Points, in no order, along strands that fork and pass close to each other.
In the rows, zero is written as 128.
Two points are linked if the straight distance between their rows is under 137.
j_395: [212 181 137 135 163 147 153 157 127 124 208 135 129 122 127 135 124 155
 165  92 135 112 129 106 116 168 106]
j_908: [ 90  31 127 139 100 159 167 104 114 168 123 121 122 149 152 140 122 151
 120 138 137 135 153 161 114  81 107]
j_365: [ 82 159 100 101 131  66  89  95 155 132  69 149 141  66 139 129 114 126
 115 169 125 119 103 124 162 119 155]
j_933: [186 223 148 140 152 162 172 128 118  91 150 103 140 108 144  99  84  97
 186  77 132 148  84  47 173 103 116]
j_632: [ 83  65 124  77  97 149  92  78  93 188  91 107 120 109 173  93 146 116
 134 167 141 146 135 128  98 156 112]
j_380: [229 179 129 194 185 170 163 134  89 161 188 123 135 142 110 155  87 125
 186  88 157 108  94  93 130 152 129]
j_92: [ 81 114 140 112 118  87  95 141 122 169 123 150  70  96 136  86 118 102
 130 126 143 127 131 174 112 148 156]
j_260: [129  89 115 110  80 143 118 111 118 164 129 126 118 141 109  94 169 135
 156 143  78 152 169 164  97 171 125]
j_728: [150  72 150 127 134 175 149 116 122 161 168 121 172 130  89 142 175 199
 181 123 104 155 152 150 113 133 120]
j_17: [ 93 109 110 118  94  97 109 173 151 141  63 163 121  93 160 130 112 152
 104 149 125 186 120 169 154 117 130]
j_333: [ 91 132 136 124 113  57  83 127 105 157  93 100 152 117  89 134 158 112
 110 139 151 103  86 150  95 113 130]
j_397: [136  46 110 131  93 147 111 120 109 182 156 141 126 187 124 107 144 110
 150 111 114 120 140 111  73 171 210]
j_265: [127 106 127 101 148 111 126 132 121 108 105 110 125 143 143 164 143 132
  98 167 138 113 106 139 124 100  53]
j_597: [ 83 137 124 115 138 104 137  93 139 113 101  97 145 122 107 127  93  55
  85 156 133 122 162 182 119 161 120]
j_692: [180 203 152 139 139 135 174 158 118  69 165 102 131 131 117 135 104  70
 140  90 147  99 121 126 126 113 132]
j_771: [116  60  90 159 125 123 119  92 131 134 130 148 153 171 107 105 169 198
 162 129  69 150 159 108 125  84 131]
j_911: [179 157 104 161 156 106 139 140 142 130 120 126 133 167 123 127 135  70
 157 142  81 136  94 142 150  83  78]
j_889: [175 169 113 171 113 134 113 167 121  99 120 126 132 155 119 111 121  62
 144 143 118 125  84 196 135  98  97]
j_641: [160 124 122 106 154 117 109 123 136  93 151 125 145 125 117 149 134  59
 105 149 150  68  73 105  97 141 187]
j_574: [ 65 159 110 154  95 139 103 106 145  95  87 126 151 110 111 112 134 129
  91 147  90 137 125 138  98 118 152]
j_381: [196 149 127 171 157 155 160 151 159 126 158 116 148 147 104 131 123 111
 145 121 120 146 138 123 195 113  76]
j_963: [108 171  93 109 115  55  95  92  89 133  99  95 145 105  82 132 128 116
  84 164 153  96 136 141  92 156 153]
j_604: [200 155  98 182 155 139 146 130 151 159 150 106 162 143 115 110 156 152
 165  81  90 116 122 112 176 142  91]
j_694: [193 117 151 160 117 166 133 132 110 111 160 141 122 173  87 139 155 161
 158 139 125 149 100 156 125  79 100]
j_629: [126  42 131 134 126 120 105  76 100  98 154 152 145 192 140 110 140 123
 161 143 117 110  96 170  92  71 113]
j_673: [131 170 133  71 165 106  96 134 140  59 123 117 127  87 176 106 120 107
 131 145 142  95 104 127 166 117  99]
j_865: [ 57 147 113 112  86 102  80 141 135 118  87 123 144 108 155 112  76 105
  80 153 167 122 172 107 143 161 134]
j_777: [173 232 169 108 132 142 177 147 129  31 125 119 117 113 162 100 101 124
 182  95 146 147 118  84 182  98  94]
j_593: [104 152 148 110 161 129 109 154 174  54 144 131 130 117 145 118 116 126
 109 113 119 116 147  95 170 116 116]
j_920: [120 133 150 148 153 145 147 142 167 140 136 140 151 151 122 177  86 186
  90  96 123 177 171  89 146 147 115]
j_846: [158 181 161 120  94 116 135 141 156 128 118 124 130  87 146 155 129 103
 143 103 132  84  79 116 162 108 133]
j_625: [102 151 140  78 171  71 143 155 114  76  86 136  74 113 143 148 119 153
 102 117 123 153 150 138 143 119 115]
j_752: [149  66 117 159 151 132 113 106 119 142 135 121 122 194 131 134 116 118
 128 116 104  98 115 160 142  63 131]
j_913: [ 82 103 152 148 157 132 165 164 139 146 103 144 114 141 131 180 123 202
  99  93 133 172 133 105 147 105 106]
j_271: [ 82 175 119  97 120  78 132 135 106  94  54 130  88  95 139 120 156 176
  91 116 123 168 124 130 119 155 108]
j_821: [168 113 118 130  70 112 129 126 146 167 113 101 137 129 128 145 141 162
  81 123 118 123 132 110 149 121 104]
j_605: [102  68 114 141 160 135 114 117 154 111 101 138 148 171 140 112 149 173
 128 127  72 192 123 137 142  91 104]
j_755: [ 45 153 160 139 109 179 150 100 131 137  94 121 131 102 133 135 132 133
 102 109 101 158 145  97  91 133 149]
j_186: [108  92 120  99 144 142 111  88 146 123 125 108 142 126 124 110 107  32
  97 160 138  96 129 170 122 181 174]
j_914: [172 166 166  81 171 132 124 110 138 121 159 107  86 152 120 127 119 124
 132  83 101 108 159 119 163 162 119]
j_76: [214 155 129 140 142 144 159 157  89 119 156  84 111 153  98 140 139  49
 146  85 148  81  82 136 117 123 163]
j_368: [149 129 120 155 166 122 172 144 127 144 174 151  61 113 120 139 121 161
 135  98 131  96 143 127 143  86 128]
j_235: [149 187 160  83 112  99 156 114 134  78 145 146  74  66 113 134 132 140
 132 140 140 100 146 125 130 122 142]
j_659: [150  31 142 166  89 154 134  97 120 165 150 118 140 191 106 144 138 136
 135 100 145  87 118 128 143  83 161]
j_181: [205 165 133 173 197 166 147 146  97 165 147 113 138 127 127 180  86 183
 186 100 155 125 119 112 174 118  85]
j_805: [171 137  89 186 137 129 143 134 154 141 166 106 169 158 125 117 131 135
  95  73  98  98 137 111 128 164 147]
j_678: [171 174 143 124 154 106 172 119 129 104 143 145  48  98 122 121 136 115
 142 130 136 124 115 119 166  89  91]
j_521: [190 129 127 205 144 202 141 142 115 108 194 147 128 168  87 141 120 166
 144 127 150 112 112 139 122 102 135]
j_328: [208 103 133 121 125 134 133 122 100 135 154 102 132 160 109 164 151  77
 116 128 156  69  63 122  91 121 166]
j_916: [ 72 109 159 179 104 177 159  99 151 148 113 135 134 127 113 149 139 178
 111  97 117 143 115 116 126  90 137]
j_917: [162 147 140  70 137  68 159 182 141  81 122 117 131  92 162 160 100 136
 129 118 129 149 175 162 159 110 119]
j_200: [ 64  58 133 140 133 139 166 166 119 140  89 161 112 165 142 144 159 193
 110 128 126 211 155  97 132 132  90]
j_447: [152 100 142 124 185 163 117 116 136  86 191 133 124 135 112 105 155  96
 120 128 119 101  86 122  83 126 177]
j_542: [ 84  76  96 114 140 150 176 117 108 117 106 126 118 126 155 151 135 167
 105 168 119 144 149 150  89 108  84]
j_172: [159 172 139 131 153 135 194 129 161  82 167 134 151 112 136 175  91 102
 123 122 123  97 144 124 134 117 139]
j_964: [ 52 132 134 116 100  90  99 122  87 154  53  98 123 120 119 116 169 151
 104 133 135 159 124 119  90 133 110]
j_516: [ 38  87  98 165  92 146 109 106  98 162  93 108 150 146 143  86 157  61
 152 162 129 147 182 111  88 131 141]
j_274: [113  34 122 145 100 179 138 107 118 193 151 130 162 161 151 149 130 173
 145 119 127 102 143 105 117 112 142]
j_928: [ 97  92 118 113  86 138  96 139 136 171 108 129 116 137 147 146 105 118
  98 151 127 107 161 111 141 137 126]
j_947: [ 88  57 103 145 103 126  98 113 116 166 123 131 120 172 106  93 134  64
 133 152 112 128 172 124  98 148 191]
j_352: [159 163 160  99 124 142 139 152 150 146 103 118 148 100 146 178 146 159
 156  94  98 134  86 121 164 104 110]
j_904: [121 170 136 106 139 135 112 134 134 142 108 119  92 139 127 133 125 164
 138  67  68 123 168 128 160 151 136]
j_87: [172 100 125 193 213 154 152 101 129 184 161 121 154 110 121 155 110 195
 169  95 153  96 133 118 164 131 121]
j_955: [110 131 132 163 128 148 128 134 163 137 160 129 164 150 118 132 106 139
  80  87  95 147 158  89 104 160 166]
j_164: [131 132 131 127 113 122  99 139 134 155 107 154  91 161 120 129 132 148
 136 112  72 155 134 168 123 143 119]
j_201: [180 193 133 110 118  71 115 149 153  86  95 160 105  99 146 113 124 128
 113 136 132 185  91 144 155 132  97]
j_216: [ 89 171 142 102 107  89 124 106 154 117  98 146 134  64 136 149 110  88
 140 149 155  66 104 138 156 130 159]
j_403: [122 119 150  90 119 112  95 142 138 136 154 107  94  86 127  80 167 119
 124 102 127  91 122 129 137 147 151]
j_234: [156 133 100 145  96 144 138 103 143 103 146 132 119 119 113 116 147 103
 107 162 118  80 122 157 131 137 122]
j_892: [107  78 116 129 112 126 109 152 161 161 141 132 127 145 107 143 121  77
 119 134 115  79 164 104 156 134 181]
j_118: [204 164 106 130 186 171 150 125 118 122 173 111 136 123 143  98 110  66
 181 122 118 132  62  64 148  97 115]
j_231: [ 66  82 114 151  88 174 130 155 121 153  97 128 141 156 152 119 138 145
 117 149 128 208 197  88 118 131 101]
j_958: [106 150  94 138  88 126  88 124 124 105 126 147 120 130 130 112 109  97
  88 133 141  74 116 117  78 189 207]
j_725: [109  91 140 107 150 177 129 130 136 104 191 130 119 119 107 130 131 140
 105 151 127 110 160 109  95 125 158]
j_75: [161 150 105  98 152  96  98 164 127  81 138 120 121 133 159 130 125 113
 112 166 155 100 114 107 150 117  47]
j_848: [ 82 118 133  71 142 140 132 103 125 123 155 128 105  76 144 115 119 115
 110 152 123 129 171 104  83 156 163]
j_438: [157 173 150 136 159 148 190 139 157  94 149 148 145 123 127 197  90 184
 116 115 130 143 153 105 150 129 102]
j_568: [ 83 161 119 118  79  74 121 139 111 158 111 150 103  85 121 116 101  96
 122 137 135 139 169 151  80 174 187]
j_875: [ 75 114 153  62 120 141 136 164  98 160 101 143  91 133 151 173 132 152
 129 146 124 164 167 116  93 170  92]
j_300: [194 133 106 184 170 176 147 155 127 118 188 137 131 134 120  95 146  89
 186 103 145 105  48  60 143 105 164]
j_14: [179  66 122 152 145 135 153 116 143 156 198 112 144 143  84  92 187 141
 157 107 116 116 145 126 128 149 137]
j_39: [ 84 149 155  46 125 116 154 134 125 120 128 146 107  90 165 158 106 138
 148 139 119 126 178 126  91 178 125]
j_507: [149 171 151  97 111  93  84 154 145 113 116 159 118 142 129 135 104 116
 107 146 117 162 123 172 113 166 108]
j_551: [141 126 116 149 148 142 126 147 135  94  94 127 160 188 118 148 172 193
 119 124  83 178 111 129 142 108  73]
j_445: [139 103 135 141 161  97 122 150 142 136 153 123 110 118 166  90 151 121
 123 101 142 117  69 125 127  77  90]
j_135: [153  75 124 132 121 121 112 158 161 153 160 119 150 134 109 105 170  84
 144 107 110  95 111 126 144 133 170]
j_988: [131  82 169 133 113 165 124  98 101 111 154 120 128 185 112 116 156 153
 135 124 129 131 105 177  87 111  85]
j_591: [159 133  96 117  73 117 119 106 105 125 129 106 128 114 108 136 127 117
  75 155 134  82 134 141  82 162 173]
j_348: [147  99 132 144 100 115 106 136 156 166 140 128 154 146 159 116 161 171
 108  97 118 124  80  99 116 116  97]
j_171: [190 173 133 151 177 140 123 178 146 103 195 144 137 147 103 137 124  94
 171  87 121  90 109  51 145 122 185]
j_486: [122 166 135 113 106 108  72 100 138 135 112 174 135 119 116 127  87 102
 107 182 153 135  90 185 113 171 146]
j_337: [201 226 167  77 109  91 145 154 138  50 119 140 113 100 138 118 123 125
 169 137 141 169 120 102 161 120  97]
j_7: [149 125 159 104 149 168 147 135 139 163 152 108 164  95 121 168 150 201
 152  95 111 136 124 115 140 138 126]
j_338: [151 117 102 170 100 132 102 131 135 103 126 129 135 126 130  96 119  85
 110 151 145 105  80 203 133 109 154]
j_940: [ 71  68  96 169  64 135 133  90  80 123  99 154 140 183 138 105 148 177
 171 118  86 179 172 131  96  82 127]
j_517: [ 42  93 103 158  71 108 108 119  92 132  82 146 124 123 137  89 162 161
 137 156 130 165 128 145  75  89 128]
j_968: [109  67 135  86 129 134  70  79 114 147 124  94 151 141 139  80 145  91
 111 150 133 116 103 153  98 158 140]
j_40: [ 15 163 103 126 137  86  96 134  82 152  66 140 145 104 126 105  94 117
 105 166 211 210 149 142 115 153 131]
j_969: [ 63  96 108 130  99 135  86  80  84 171  77 106 131 126 135  87 107  80
 112 185 176 164 163 154 117 145 141]
j_94: [ 31 150 102 150  97 110 105  95  91 180  88 133 130 102 106  90  91  90
 111 171 220 145 144 160 126 165 150]
j_654: [115 123 136  97 100 120 185 158 154 138 107 115 133  80 131 180 116 123
 127 125 115 136 169 178 156 117 121]
j_61: [105 178 150  70 103  72 141 132 128  73  90 149 105  61 144 166 104 147
 138 170 181  89 138 135 155 113 129]
j_996: [134 101 132 178 192 186 159  69 134 154 170 133 121 142  92 139 127 180
 141 115 128  92 152 107 144 137 136]
j_196: [202 189 138  83 195 135 134 146 111 106 156 117 105 136 143 141 124 171
 165 100 111 137 139  93 152 145  83]
j_671: [100 150 149 129 102 106 101 145 170  69 143 128 152 111 129 111 101 106
  68 126 158 104 140 104 141 141 145]
j_67: [ 43 109 101 120  98 107 112 166  94 154  26 136 122 105 169 116 121 131
 108 164 173 210 141 155 143 157 108]
j_46: [ 78 141  89 113 133  75  87  71 129 171  81 162 146  92 122 101 125 122
 137 184 136 158  87 181 117 154 138]

A fork is a point with three links. Follow the links from the first point to the second and name the forks in between, in order.
j_234; j_328 -> j_920
j_947; j_201 -> j_892 j_135 j_216 j_507
j_771; j_76 -> j_964 j_591 j_920
j_395; j_678 -> j_164 j_507 j_216
j_752; j_61 -> j_928 j_892 j_135 j_216
j_629; j_892 -> j_928
j_17; j_274 -> j_969 j_947 j_892 j_928

A fork is a point with three links, a tip a point with one. Leave the first point through the second and follow the links. Name the first fork or tip that comes.
j_629; j_752 -> j_928
j_920; j_438 -> j_875
j_996; j_87 -> j_164
j_265; j_542 -> j_521

Follow the links from the first point to the second, and from the first to the third. Name the last point that the two ways share.
j_338; j_848; j_574 -> j_920
j_593; j_678; j_87 -> j_216
j_201; j_40; j_445 -> j_892
j_605; j_654; j_958 -> j_964
j_632; j_75; j_337 -> j_892
j_920; j_917; j_605 -> j_964
j_337; j_969; j_181 -> j_507
